Each row is a point on a tangle of strands that fork, close into loops and nearly touch. The rows are in no order.
Points whose rows are less than 44.6 apart are linked; no others are.
<1646>: [-24 -12  -5  10  12  23   1  11  23  17 -21  -3 -10  -2   3   8  11  17
  14 -11 -18  -3   1  28]
<132>: [ 23  11   0 -16  -3  -3 -13   2 -37  -3  -1 -33   8 -26 -13   1  27 -12
  -6  15  40 -12 -10 -10]
<655>: [ 11  10   5 -10  -7 -11   0   4 -14  -6 -10 -11  17  -3   1 -23  10 -16
   9  30   5  14   7  -7]
<1974>: [ -7  -4 -11   1  -1   9 -11   1  -4   3  15  12   7 -23   8 -16  -5   1
  12  16  -7   5   4 -13]
<731>: [ -1  -9 -20  10   3  17 -13   5   7  -6  13  18  -6   1  20  14 -18  -1
  13 -17  -2 -36   7  -7]
<1160>: [-23  -1 -15  12   7  10  16   1  27  13  -8   7 -10   1   8  -7 -20  10
  13  -9 -43   4  16  19]
<98>: [-13   6   1   1  10  -4 -29 -16  16 -15  21  38  -4   6  -5   0 -27  -6
 -14   3  -7  10   8  -8]
<570>: [ 13   8  11   2  -9  -8  15   7  -6  -1 -22 -16  -3   5  14  -2  13  -3
  10   5   3  -2  15   8]
<615>: [ 19  12  -4  -7  -8 -26  22   5 -15   1  12  -6  -1 -14  11  -2  -6  -6
   4   0   8  -4  10  -9]
<1161>: [  9   9   5 -10  -8  14 -16  -9 -32   2   8 -25  20  -6  -8   0  14  -7
  -9  15  19   3 -23 -17]
<545>: [ -1   8 -20   6   8 -20  17  17  22 -11  -5   7   1   7  18 -14 -19  -6
  28  10 -11   9  28   7]
<1364>: [  0   2  -3   2   7 -16   4  14  11   0 -11  12   2  -2  11 -14   1  -3
  16  10  -7   4  22   4]
<222>: [ 10  10 -24  -9   0   0   2  -4 -28  -2  40  -9  11 -21  10 -22 -11 -16
  -1  19   1  11   2 -29]
<1744>: [ 14   5   9  -1  12 -15 -15 -12 -28  -1  16 -16  10  -6 -12   2   6 -13
 -37   5  23  -3 -11 -21]
<1987>: [ 15  -6 -14  -8  10  -5  -8   3 -19  -8  13  -8  11  -9  10  -6  17 -17
  17  17  28 -21   6 -25]
<1183>: [ 17 -10  -8  -4   2  17 -18  10 -16  -6  -7 -12  10  -2   6  13  24  -7
  20  -1  40 -25 -10 -11]
<888>: [ -4 -25   5   9  12   1   0   2  16  12  -5  10 -14  13   4  26  14  14
   2 -27   2 -33  -6   7]
<57>: [  3  24  -1  -8 -12  -9   5  -3 -16  -5  14  -3  22   7   4 -11 -15 -14
 -11  15  -1  19  -5 -13]
<1437>: [  8 -14 -12   4   8  16 -31   4 -16 -11  -5 -14   4  -3 -11  10  29  -7
  21   5  59 -19 -28 -18]
<2048>: [ 14  15  15 -16  -8  -8  -6   6 -17  -8 -21 -23  11   5  -3  -2  21  -7
   6  21  18   1   2  -2]
<1440>: [ -2  11   3   4   6 -23  21   0  20  -6   1  16  -4  19   2  -5 -16  -4
  -3   0 -19  29  15   7]
<653>: [ 18  29  14 -25  -9 -15  -5 -10 -39  -7 -13 -33   3 -25 -28 -17  18 -20
 -16  27  11  11   7   1]
<1777>: [  2 -24  15   7   6   5  -5  -5   9   7  -7   0 -16  10  -6  25  27  16
  -5 -22  20 -19 -18   2]
<1841>: [-31 -31 -16  18  19  28 -20 -10  36  -3 -10  10 -28   1   0  29   1   9
   4 -27 -19 -47   5  32]
<1202>: [ 22  -8   6   6   6  -6 -12   6 -22 -10  -6  -9  -1  -2  -2  14  21  -8
   0  -6  34 -26  -6 -14]
<1236>: [ -7   2 -24  16   8  -3  15   3  20  -2   0   8  -8  -3  22  -7 -17   5
  30  -3 -19  -3  26   4]
<1082>: [ -1  31  10  -4 -19 -16  41  -5 -10   4   1   0   8   4 -18 -22 -23  -6
  -4   4 -25  41   0  -1]
<619>: [ -4   9   1  -4  -6   2   2   0   1   3   7   6  14  12   9  -8 -15  -5
  -2   3 -11   8  -2  -7]
<568>: [ 12  -2  26  -3  -4  -4  -1  -6  -6  -1 -14 -14  -3  16  -4   8  24   0
 -14  -6  22  -7 -11   2]
<1652>: [ -5   0   5  -1   1   1 -18  -3  -7 -12  -5  -6  12   2   3 -14  13  -9
  11  29   8   9   3  -8]
<904>: [ 13  27  18 -15 -26  -4  41   7 -17  10 -23 -23  -6 -16 -13 -12  -4  -2
   6  -1 -23  18  16  10]
<711>: [ 21 -10  17   4  10 -15 -18  -7 -23  -3   5  -6  -1  -6 -11  13  18 -10
 -25  -7  33 -13 -10 -18]
<425>: [ -5  28  -2   4 -14 -21  28 -11 -18  -6  19   0   9  -1 -20 -27 -27 -17
 -13  17 -23  42  -7 -11]
<219>: [ -6 -17  13  10   3  24 -31 -10   3   1  -5   7  -4   9 -12  22  13  12
 -14 -12  15   1 -23   1]
<590>: [ -1  -2 -17   2  10   2 -22  -7  -6  -8  29  19   0 -17   9  -5 -12  -6
   4   9   5  -7   7 -20]
<182>: [-13  -4  12  -2   4   9   5   9  17  15 -32  -8   8   7  -8   8  20  12
  10  -6   1   6  -7  25]
<1793>: [ 17  37  -3 -15 -10 -35  30  13  -4 -11   4  -2  10   0 -12 -22 -27 -16
   2  12  -2  36  13  -1]
<692>: [ 26   7   1  -6  -4  -8  -8   1 -35  -7   9 -21   6 -15   5   1  12 -15
 -13  15  23  -8   3 -17]
<918>: [-19 -11  -9  -1  -1  21 -24  -7  21  -1   4  27  -3  -6   9  -2 -16   4
   8  -4 -10 -16   6   2]
<1416>: [  9  -5 -17   2   8  13 -21   7  -1  -8  14  12   5   4  17  10  -6  -7
  18  -1  11 -27   1 -22]
<893>: [ -6   5  -5   1  -1  -3  -7  -2  -9  -8   8  14   9 -11   2 -28 -15 -10
   5  26 -11  25   9 -11]
<599>: [ -4   2  -2   2  -8   8  30  11   6  19 -24 -26  -1   1  11  -4   2  12
  10  -9 -28  -1   6  21]
<1549>: [ -2 -11  -2   9  22 -13 -19   0  15 -10   8  38  -8  14   4  19 -13   0
  -4 -15   3 -14  15  -6]
<1767>: [  2  30  -3  -8  -2 -26  29  15   7  -6 -10   8  12   7  -9 -17 -25 -11
  15  12 -16  38  14   1]
<1559>: [  2  -2  11  -8  22 -36 -13   4   2 -13   3  23   4   4  -7   1   4  -9
 -10  12  13  13  15  -9]
<563>: [-13 -25   6   7  -1  16 -10  -3  19   6  -4  19  -9   6   1  12   3  13
 -19 -17 -10  -6  -9  11]
<1059>: [  3   0  -9   9   9 -18   8  11   8   1   4  10  -7   4  20  12  -7   3
   9 -15  -2 -17  15   2]
<1382>: [ -3   1 -10  -7 -10  21  -7   2  -2   4  13   1  12   6  16   2 -17   3
   8   0  -6 -10  -7 -16]
<471>: [-17 -13   0  -1   0   9  -7  -6  14   9   2  15  -2 -11   6 -10  -4  11
  13   4 -13   2   2   0]
<908>: [ 11  25  10 -17  -1 -18  -3   1 -26 -15   2 -12  21   7  -5 -10  -6 -24
 -19  24   5  18   0 -10]
<538>: [ -2  25  -6   3 -16  -8  31  -3  -3   2  14   3   2   7   2 -17 -32   1
   4   0 -25  30  -1  -4]
<468>: [-17 -21 -15   6   5  37 -34 -12  31 -12  -1  19 -16   7   0  17 -14   2
  11 -22  -8 -50  11  11]
<667>: [-11 -16   1   4  -9  30 -15   2   4  13  -5  -2   0  -8  -1  12  13  23
   7  -7   7  -8 -20   7]
<1919>: [ 15  28  25 -19 -16 -25  32   2 -15   1 -19 -12   0  -8 -20 -15  -2  -8
  -4   6 -13  27  18   3]
<1674>: [ 15  15   8 -18  11 -22 -15  -5 -36 -11  -5 -28  15  -9 -19 -11  17 -18
 -13  34  20  12   7  -7]
<237>: [ -4  -6 -27   7  12  13  -8  16  15   0  -3  13  -2   4  25  23  -9   2
  17 -14 -10 -28  13  11]
<646>: [-18  13 -15  -1   2  19  -7   5  18  -2   0  22   6   7  11  -4 -23   1
  21   5 -26   2  16   5]
<1879>: [-10 -23   7  11   6  24 -37 -18  17 -13   9  30 -17   8  -5  13  -5   2
 -11 -14  -1 -21  -6  -9]
<5>: [-16 -17  -8  10   5  27 -21  -4  21  -3  -7   3 -10  12  10  12   3  13
  17 -10   0 -27  -4   8]
<96>: [  2 -21  -3   6   1  24 -27  -7  -7  -1  10  -2   3  -4   0  11   6   6
  -3  -8  22 -25 -27 -22]
<1126>: [ -5  -7  16  -2  -3  15 -18  -9  -6   5   0   3   8   6  -7   7  12   4
 -18   2  15   9 -25  -5]
<618>: [ -8 -14  13   0 -10  24   3   0  14  11 -21 -14  -3  18 -11  18  29  18
  -6 -14  17  -1 -28  22]
<1952>: [ -3   9   8  -9   5 -22 -10   0   2 -19   2  12  15  24   2 -11 -11 -13
   0  24  -4  18  10  -6]
<1317>: [  6  -1   8   5 -10 -13  14 -19 -14  -2  25   1  -8  -6   5 -10 -10   5
 -18  -2  -6  11  -6 -16]
<40>: [-19 -20  -6  13  27  13 -13   5  33   5 -21   8 -16  20   7  30  18  10
  -4 -22 -12 -18   3  33]
<1287>: [ 11 -12 -17  -1  16   9 -35   4 -15 -12  10   0  13  -3   5  -1  13 -19
  18  13  34 -27  -6 -30]
<691>: [-23 -16   2   2  14  24 -15   4  35   9 -22   7  -4  19  -4  25  17   9
  -7 -20   3 -10 -14  29]
<154>: [ -1 -21   7   9  -4   1 -10  -8   6   6  14  16  -5  -2   6   1   1   8
 -22 -13   0  -5  -8  -8]
<1330>: [ 11  13 -13   1   6 -47  14  11  18 -21  16  17  -3  15   9  -7 -23  -6
   6   0   9   6  14  -6]
<1289>: [-13 -20 -11   3 -15  43 -26  -8  -3   2  15   9  -1 -16   4   0  -8  16
   8   0  -7 -12 -13  -6]
<1810>: [-15   1  18  -2  -9  -2  14 -15   4  12  14  22   1   8  -8  -9 -19   6
 -19   0 -31  31  -9   0]
<560>: [ 12  22  17 -11  -5 -27  35  11   0   1 -20   1  10   0 -24 -25  -9 -12
   7   7 -17  42  21   3]
<31>: [  2  12  23 -22  -8  -8  10  -9 -20  12  -6 -15  11 -15 -20 -20  12  -4
  -9  14   3  17  -9  -9]
<1412>: [ -3   4  12 -10  -9   6   3  -2 -14  13  -6  -6  12 -16  -5 -10  13   4
   6  10  -2   8  -8  -8]
<1614>: [  3  16 -20  -1   5 -29 -10   2  -1 -17  31  18   9  -2   5 -13 -32 -16
  -6  15   6  11   7 -19]
<792>: [  2   4  -8  -1  17 -25 -13  -3 -10  -7  23  16   6 -17   0  -9 -12 -11
  -4  14  10   6   8 -19]
<2056>: [  4  -4  19   0   2  -8  22   0  14   9 -17  -4  -6  19   2  13  17   4
 -18 -15 -10   4   6  21]
<1389>: [-16   2  -3   9  -9   7  14  -2  16   7   7  20 -10   5   3  -9 -24  16
   0  -7 -33  15   8   9]
<1850>: [ 11  41 -14  -8  -1 -36  22   2 -18 -13  19  -7   9 -11 -16 -28 -29 -20
   1  20   2  41   9 -14]
<1296>: [ 21  23  16 -20 -22   0  20   2 -24   5 -19 -30  -3 -17  -8 -11  11  -3
   7   8  -4   5  11   8]
<1684>: [ 10 -17   3   2 -16  27 -13  -4 -20   4   4 -27  -1  -7 -11   9  20  12
  -4  -6  37 -10 -42  -4]
<1846>: [-11  -1 -15   8   5  17   4  10  17   7 -21  -7   5   9  21  -3   4   4
  25   4 -17  -6  12  14]
<476>: [  4  15   9  -4 -27   5  25   4 -25  11   5 -11   9 -14  -5  -6 -12   6
  -8   4 -17  17  -7  -4]
<741>: [ -2  10  -2   6  11 -20  -5   0  16 -12  11  28  -5  24   7   7 -22   0
   2  -2 -11  12  13  -2]
<273>: [ -5 -11 -19  -1 -19  43  -4   6 -10   9  14  -3   5 -19  10  -6   1  12
  18   9 -11  -4 -11  -5]
<1791>: [  4  -8   7   4  17   5 -42 -12 -14 -10   1 -10  10   6 -13   4  19  -8
 -11  10  30  -6 -19 -21]
<2046>: [ 10  -5  -6  -4   0 -10   3  14  -3  -1  -2  -1   9  -7  14  -4  17 -12
  22   8  18 -22   9 -10]
<1799>: [  1 -17   7   3  -5  -7  24  -2   2  14 -14 -11 -16 -12   3   6  20  17
   8 -13  -5  -8   4  13]
<1809>: [-11   5  -7   9  18  -2 -11  -3  24 -15   2  20 -12  28  14  11 -20   1
  12  -6 -17  -3  24   6]
<1585>: [ 11 -12  15   9   5 -13   3   5   1  -5 -22  -6  -4  14   5  16  25  -4
  -2  -7  25 -20   1   7]
<2097>: [  6  17  23 -10 -12 -19  36  -7   0  11  -6  -6  -8   8 -11  -3   1   5
 -18  -7 -21  23   4   7]
<1425>: [ 14   6  24 -11  -4 -22   5 -11 -12  -1   0 -11   0   7  -5  -4  13  -6
 -21   2  12   2  -3  -6]
<1736>: [ 10   5  32 -14 -24 -11  27 -14 -14  15  -6 -10 -11  -7 -22  -4  13  12
 -22  -3 -12  17  -6   8]
<1265>: [  9  34  16 -16  -6 -31  19  -6 -29  -6  -1 -11  12 -11 -30 -26  -6 -29
 -30  23  -9  39   4   0]
<1572>: [ 11  13   2   0 -12  -9  38   8   2   6 -23 -22  -5   5  13  -8   1   1
   5  -5 -15   1  19  17]
<1903>: [-16  -1 -24  14  13  -3  14   6  36   1   1   8 -16  11  20   2 -22   5
  15 -10 -33 -17  22  18]
<2050>: [ 13  -6   6   3  -4 -13  11   2 -13   4   7  -2  -9 -14  10   7   8   7
  -3  -7  10 -12   4  -5]
<543>: [ 24  -1  10  -2  -9 -12   3   2 -25  -4  -6 -16  -6 -17   1   2  22  -5
  -1   3  27 -17   2  -8]
<562>: [ 11  -4 -12  -6 -13  13  15  18  -6  13   5  -9   5 -16  18   5   5   5
  13  -8   5 -19  -2   1]
<660>: [  3 -13   4   7  -6   2  -7 -11 -11  -1  19  -3   0 -10   7  -8   2  -1
 -19   5   9  -4 -12 -15]
<1339>: [-21 -11  -8  13  24   3  -3  -5  37   2  -5  18 -20  17   9  20 -10   8
   1 -25 -28 -24  18  23]
<1062>: [ -3 -13   4   2   6  16 -35   0   6  -8 -12   0   5  14  -3  11  15   2
  16   0  29 -15 -18  -5]
<575>: [  5  13   4  -3  11 -24  -9 -11 -18  -2  26  -2  10   2  -8  -1 -15 -15
 -33   7   9  10  -7 -24]
<1856>: [ -4  17  -9  -2  14 -38   1   2  20 -23  15  24   5  24  -6 -14 -31  -8
   9  18  -8  29  18  -8]
<1147>: [  0   0 -11  15 -15  11  21   8   0   8   3   1  -8 -18  15 -21 -14   5
  12   3 -24  19   9   3]
<1190>: [-17 -13 -10   4  -7  31  -1   7   7  14 -17 -18  -2 -10  -5   7  22  24
  24  -8  17 -12 -22  22]
<1581>: [ -8 -30  -6  10  -5  42 -37 -12  -2  -2  13   9  -9 -10  -8  12  -1  17
  -1  -9  10 -23 -25 -10]
<1072>: [ -1  21   3  -1   0 -31  11  -6   5 -14  12  11   7  21  -3 -13 -22 -12
  -4  13 -10  33   4  -6]
<78>: [ 10  -5  25  -3 -19   2   9  -8 -21   8  -2 -16  -5  -7 -13   8  19  13
 -24  -3   5  10 -17   7]
<1092>: [  1   1 -16  -7  -7  24  -5  -6 -30   5  31 -10  17 -18   7 -14  -4  -8
   3  23  -6   8  -9 -25]
<189>: [ -2 -11  -6   3   8  20 -37 -18 -18  -1  13  -9   9  -5  -9  -2   9  -3
   2   8  23 -12 -22 -26]
<2010>: [ -5 -18 -13   3 -25  32  10   8  -4  18   9 -13   0 -16   9  -1  -2  27
  12  -3 -20  -2 -12   6]
<694>: [-22 -18 -17  12  -2  52 -28  -1  20   2  -7  -2 -11   4   0  22   1  22
  13 -15  -3 -29 -15  20]
<1302>: [  7  -1 -12  -5  -4  23 -13   1 -15   2  13  -7  12  -3  16   6   5  -2
  12   0  11 -18  -8 -24]
<135>: [ -4  -3   3  10  -1 -15   5 -13  16   1  27  26 -13   9  -1   1 -25   9
 -18 -14 -12  14   0  -8]
<151>: [-12 -15 -14  13  -6  24  21  15  13  18  -8 -21  -6   0  16   5  -2  17
   2 -11 -33 -10  -4  28]
<14>: [ -1 -13  -6  -1 -14  19   5   6  -6   9 -13 -27  -9 -14  -9   9  35  21
  25 -11  38 -14 -27  17]
<17>: [  2   7  11 -11   7 -30   3  -1  -4  -1  10  12   5  -7  -3 -14  -2  -3
  -6  11   0  16  10 -10]
<728>: [ 14  17  -2  -4   3 -50  28  11  13 -12  -1   5  -6   5   3 -14 -12  -6
   6   2  -1  13  24   4]
<704>: [ -5  -7   6   4   4   3 -21  -7   7 -12  -6   7   3  16   9  -3   5  -6
   5  10   3  -2   2  -7]
<1852>: [ -5 -33 -10  15   3  21  -2  12  12   7 -15 -13 -14  -1  -3  25  28  16
  14 -28  34 -34 -24  20]
<725>: [ 12  -4   0  -5 -22  21   4   9 -20  14   4 -18   8 -11   6   8   8  11
   3  -6   9 -10 -17  -4]
<773>: [ 22   6  12 -19 -24   9   0  -6 -28   1  -8 -37  -6 -22 -19   7  28   6
  -5  -3  36 -16 -23   4]
<116>: [-14 -10   8   6 -19  29   7   0   6  12 -10  -3   6   7   3   5   1  16
  -7  -4 -18   9 -15  15]
<1070>: [  9 -12  -7   8  19  -4 -27  -3 -11 -12  15  11   2   1   4   9   1 -11
   4  -1  24 -23   0 -27]
<1294>: [ -2  15 -23   8   9 -21 -10   1  12 -25  24  28  -6   0   6 -10 -32  -6
  11  11   1   8  22 -14]
<366>: [-12  10  17  -7  -3  -9   1 -14  -7   4   6  16  12   3 -11 -11  -7  -9
 -20  13 -15  34  -6  -7]
<841>: [ -2   1   6   6  16 -11  24   5  27   5 -10   6 -11  28   9  22   2   3
 -18 -19 -22  13  17  24]
<1194>: [-23  -3  -6   7  25   3  15   5  39  16 -26   2  -7  18   2   5   3   4
  -1  -9 -38  14  17  35]
<580>: [ -8 -18   2  13  -3  -1  17   2  11  14   0   5 -16 -12   9   7   1  24
   5 -15 -15  -6   5  11]
<1338>: [ -7  10   4   3  -4  -5  35  11  17  11 -13   3   5   5   2 -19 -19   1
   6  -3 -35  27   9  12]
<1771>: [  4  16  10 -11   2 -21   8  -9 -27  12   8  -9   6 -19 -13 -15  -1  -2
  -6  14  -2  21   5 -14]
<1653>: [  2  -4  13   2  18 -21  -2  -3  19  -3   4  24  -7  19   2  16   0   3
 -10  -7  -2   2  12   0]
<1660>: [ -6  13 -26  14  -3   9  28  11  12   3   0   5  -4  -6  19 -13 -24   5
  23   3 -32  19  21   8]
<321>: [ 19  22  11 -21   0 -33   2 -10 -34  -3  16 -25   8 -16 -16 -13  -1 -22
 -34  17  10   5   0 -10]
<1063>: [  6  -4   3   6  -9 -16  23   7  -3  13   5   5 -10 -16  12  -3  -4  12
  -1  -7 -10   3  10   6]
<1209>: [-14 -26  -9  12  32   0   6   8  31   9 -23  -7 -16  18   7  32  28   0
  -4 -29  -5 -32  -5  36]
<1006>: [-15  10  19   0  -1  -4  17  -2   7   9 -13  14   1  10 -11   0   0   7
   1   4 -27  38   8   6]
<1617>: [  7  19  -1 -19  -1   4 -13 -11 -44   5   7 -38  23 -19 -21 -11  15 -18
 -18  29  18   8 -19 -10]
<1411>: [ 23   6  -3  -9   1 -35   8  13 -15 -13   4  -1   7  -6   9  -6   0 -17
   7  11  20  -8  23  -9]
<1935>: [  0  -4   6  -4  20 -14 -33 -13 -10 -11   6   0  11   4  -6  -2   7 -14
 -13  17  15   3  -1 -22]
<1784>: [-14 -27 -16  11  12  38 -37   2  27 -13 -14   8 -11  13  -8  18   9   4
  17 -20  25 -39 -18  10]
<1612>: [-11  -8  -4  -5   8  12 -41 -12  14 -17  10  35  -2  -1   0  -2 -21  -4
  -1   4  -4 -11   8  -7]
<21>: [  1 -20  -8  12   8  32 -33   3   9  -7 -11  -3  -2  20  -2  19  10   1
  14 -17  31 -32 -23  -9]
<875>: [-15  -5  10   4  11   0   4   2  22  10 -22   5  -7   2   4   7  13  11
  11  -2 -12   4  11  18]
<1768>: [ 11 -18  -7   3 -16  31  -5  12 -11   5   2 -19   5  -6   5  13  17  12
   4 -10  26 -24 -28  -5]
<1312>: [ 10  22 -23   3  -9 -17  24   1  -8  -6  32   1   4 -12   9 -18 -27  -7
   5  10   0  19   5 -20]
<1629>: [-24 -19 -22  11   8  27  -6  -2  26   5  -6  -5 -13   4  16  14  -2  12
  15 -17 -23 -32   4  22]
<1537>: [  7   5   8  -1   5 -38  35   6  21  -1 -11   3 -13   7   5  -8   4   0
  -1  -5  -9   7  22  12]
<914>: [ -2 -24  -1  12   4  29 -40  -7  -2  -4   2   1  -2  -4 -16   9  18   8
  -4 -11  42 -15 -37 -13]
<389>: [ -6 -40 -10  22   5  20 -15   7  14   3 -10  12 -18  -5  -1  22  19  10
  13 -22  23 -39 -14  12]
<108>: [-17  12  -1   0  -8  18   0   5   8   4 -13  15  14   4   3 -12 -15  -2
  17  14 -30  24   6   6]
<1774>: [ -5  -6   9   0   7  11 -13   7  14   1 -23   0   6  16  -1  16  18   6
   6  -1  15  -4  -9  12]
<1644>: [ 10  -4  14  -6  20 -31 -23  -7 -17 -11  -4  -6   7   0 -14  -1  26 -10
  -8  20  27  -2   3 -15]
<2099>: [-16   3   5  -1   8  -4  28   6  29  18 -23   4   3  15  -4  -6  -3   3
   0  -8 -40  23  11  23]
<1782>: [ -9   2  22  -5   9  -8  -2   0  10   5 -17  14   5  11  -7   3  13   5
   1   6  -7  21   9   8]
<80>: [ -6  20   6   0 -13 -12  53   5  10  14  -6   1   1  12 -15 -14 -28  -4
  -4  -8 -40  39   3  11]
<101>: [ -1 -12  -7  11   6   1   4  13   7   2 -12   2  -9  -3  16  11  13   7
  15  -9   7 -23   6  11]
<851>: [-11 -21  -3   9  20   8 -21  -8  35 -10  -2  27 -20  20   6  21  -7   1
  -7 -25 -10 -28  12  14]
<1624>: [-13 -16 -17  15  11  11  10  16  16  13 -20 -12 -10  -9  19  13  14   9
  24 -13 -10 -24   8  31]
<1418>: [ -8  -7  -9   7   0  23 -12  -4   9  -4 -10  -1   2   8  16  -3   7   3
  23   6  -2 -12   1   1]
<169>: [ -1 -13   6   9  16  -5 -19  -1  12   2   2  18  -6  12   6  21   0   4
   1 -20   8 -27   1 -11]
<1456>: [  7   2 -11   0 -19  16  19   4 -18  13  13 -10   2 -29   8 -24  -3   3
  14  13 -15  16   3 -11]
<1922>: [ 12   7  -6 -10 -18  11   6  -9 -38  10  26 -24  12 -21  -1 -15  -1  -2
 -11  15  -3   8 -13 -21]
<1365>: [ -7 -34   1  21  12  20 -26 -11  24  -7  -3  23 -26  14  -1  22   3   5
  -9 -27   1 -33  -4   5]
<639>: [ 25  15  19 -18 -12 -31  16 -12 -24  -1   9 -19  -3  -8  -8 -12  -1  -9
 -26   3  10   1   2  -7]
<1329>: [ -1 -22 -11   9  11  31 -51  -2   3 -16   3  19  -4  -1  -4  16  -2  -1
   8 -12  21 -34  -7 -18]
<478>: [ 14  30  13 -24  -8 -23  12  -6 -36   3  -7 -23   3 -32 -29 -23   3 -18
 -20  22  -3  27   9   1]
<1002>: [ -4 -20   8   7  16  -3  16   9  22  12 -25  -7 -14  12   4  27  33   8
  -6 -25   2 -15   4  33]
<1776>: [  7 -10  21  -8  12 -26 -14   3   2 -13 -10   9   4  14  -6   5  21  -9
  -8  15  16   1   7  -6]
<1535>: [  6   0   6  -9 -15  21   1   5 -10  11 -18 -25   3 -12  -8   7  28  12
  10   0  30  -2 -22  10]
<1104>: [-16  12   2   3   6  -2  -7   3  12 -12  -9  19  11  21   1 -12 -13  -8
   8  19 -19  27  14   2]
<382>: [-10  -4 -11  11  21  -6  12   2  39  -2  -1  17 -19  27  12  21 -11   1
 -13 -22 -30  -1  20  27]
<1014>: [  3  -1   7  -7   3  10 -25 -10 -23   3  -4 -24  13  -1 -19  -2  22  -4
  -5  11  41  -5 -29 -12]
<1658>: [ -6   5   3   3 -20  14  17  10  -7  11  -6  -3   8   0   5   3  -8  10
  -7  -2 -24  21  -4  11]
<1847>: [ 12  21   2  -6 -17  -7  51  15  -2   7 -27 -20   2  -9  -9 -28 -19  -4
  13   0 -29  22  19   8]
<739>: [-12 -12   6  12  -5  16   9  -1  23  10 -14   8   1  18  10   6   3   9
 -17 -10 -24   2  -2  19]
<631>: [ -6   0  28  -9  -2   2  -5  -8  -1   5  -5  11  11   7 -14  -1  14  -2
 -27   9  -2  25 -15   0]
<2022>: [-11 -24  -8   5   0  40 -46 -12  18 -14   6  25 -15  -1  -7  14 -11   6
   1 -20   9 -41  -2  -1]
<1196>: [ -2  18 -16   6  -5 -11  14  -4   5  -5  26  11  -4   0   9 -16 -29   2
  13   1 -16  14   5 -14]
<872>: [ 18  23  -1 -18  -8 -36  23   6 -13  -5   7  -4   6 -14  -2 -24 -12 -15
   0  11   4  13  15 -12]
<856>: [-20   5 -11   5  14   0 -15 -12  39 -19   8  34 -23  19   5   8 -33   3
   7 -14 -23 -14  28  20]
<305>: [  6  26 -21 -10  -4 -12   9  -3 -28  -4  37 -10  17 -20  -5 -22 -25 -22
 -11  23  -4  26   0 -24]
<572>: [-13  11 -22   4   2  -7   8  13  30  -3  10  30  -7   1   9  -3 -37   2
   5  -8 -18   8  17  11]
<338>: [  2 -14  12   1 -21   0  17  -8  -9  11  17  -5  -4  -5   1  -4  -5  17
 -19  -6 -14   8 -13  -5]
<6>: [-10  14   0  10  -2 -14  17  -8  23  -7  20  25  -9   9   1  -8 -29   8
  -8  -8 -23  29   5   5]
<1878>: [ 14  14  11 -20 -16   4   2  -3 -34   4  -6 -30   4 -31 -16  -9  21  -3
  -3  11  22  -4  -8  -5]
<1607>: [-15  12   5  -3   4  -1 -16 -14  -2  -8  21  26   9   5  -6  -6 -24  -6
 -14   8 -17  23  -3 -11]
<1947>: [  3 -28   6  13   5  18 -12  -4   5   5 -15 -11 -12  10 -15  26  27  17
   6 -31  38 -23 -33   5]
<361>: [ 20  14  20 -14 -19  -1  10   5 -19   2 -25 -22  -8 -12  -9   2  23   3
  -4   0  15   0   1  17]
<1095>: [ 15 -25   9   7  -3  12 -13  -4 -13   2  -4 -16  -9  -7 -14  19  28   9
  -6 -20  41 -25 -28  -6]
<1065>: [-14 -14  -6   7   5  29  -2   7  24  13 -24 -16  -3  17  -2  25  19  21
  -2 -23   6 -13 -25  32]
<201>: [ 19  14  -4  -8   9 -32  -9  10 -24 -19  15  -4  14   0   5  -6  -6 -24
  -9  17  20  -1  13 -22]
<1133>: [  3  26   8 -12   8 -37   3  -1 -21 -13  10  -2  20   2 -17 -17 -12 -25
 -24  29  -3  40   5  -7]
<335>: [ -5   2  16 -13 -10   9   6   4  -5  18 -20 -14   8  -1 -10   3  18   8
   8  -3   8   7 -11   8]
<448>: [ 14   7  24  -8  -3 -24  30  -4   8   5 -15  -9 -14   9  -1  -1  14   4
  -8  -8  -7   4  12  11]
<1528>: [-17 -31 -11  20  17  26 -15   8  29   4 -13   4 -22   3   5  29  14   9
   0 -28   1 -37  -8  25]
<830>: [ 10   3 -16   7   5 -26   7  17   8 -18  14  18   2   6  19   3 -18 -11
  12  -2  10  -9  18  -5]
<174>: [ -8   8 -25   7   0   2  -6   4  16 -14  22  31 -10  -3  14  -2 -36   1
  11  -1 -10  -2  13  -3]
<1327>: [-15 -10 -12   9  -6  25   4  -1  15  11   2  -3  -2   8  14  11 -14  18
   4 -15 -28 -17  -6  12]
<511>: [ 20  17  -9 -11   7 -18  -7  -6 -37  -8  22 -29  14 -14  -2 -13   0 -28
 -25  24  17  -6   2 -21]
<1855>: [  0   6   3   0  -5 -12  24  10  10   2 -14   4   5  -6   5 -21  -5  -5
   7   8 -14  22  13   6]
<2079>: [  8  23  -5 -16  -7  -2   4 -16 -47   8  22 -35  18 -24 -14 -16  -1 -16
 -20  21  -1  10 -10 -19]
<1487>: [ 17  32   4 -19 -22  -5  22   0 -33   5  11 -12  15  -8   1 -11 -12 -14
  -8   8  -5  14  -4 -10]

A fork is a point with three links, a tip a point with one. Leave the first point through the second and follow the links. Name the first fork or tip that comes.
<875>, <1646> | <448>
<1317>, <660> | <57>
<1487>, <476> | <338>

How many points has the smallest loop of links through each point below? Write - if it is on no loop.
<568> | -
<792> | -
<1209> | -

A piece is all that can be reached along the links. How many separate loops has the piece of each point below (a circle has one, a figure eight two, a Y none), and how many tips (points with one link)?
<691> | loops 0, tips 12
<572> | loops 0, tips 13
<1674> | loops 0, tips 4
<1063> | loops 0, tips 9
<655> | loops 0, tips 4
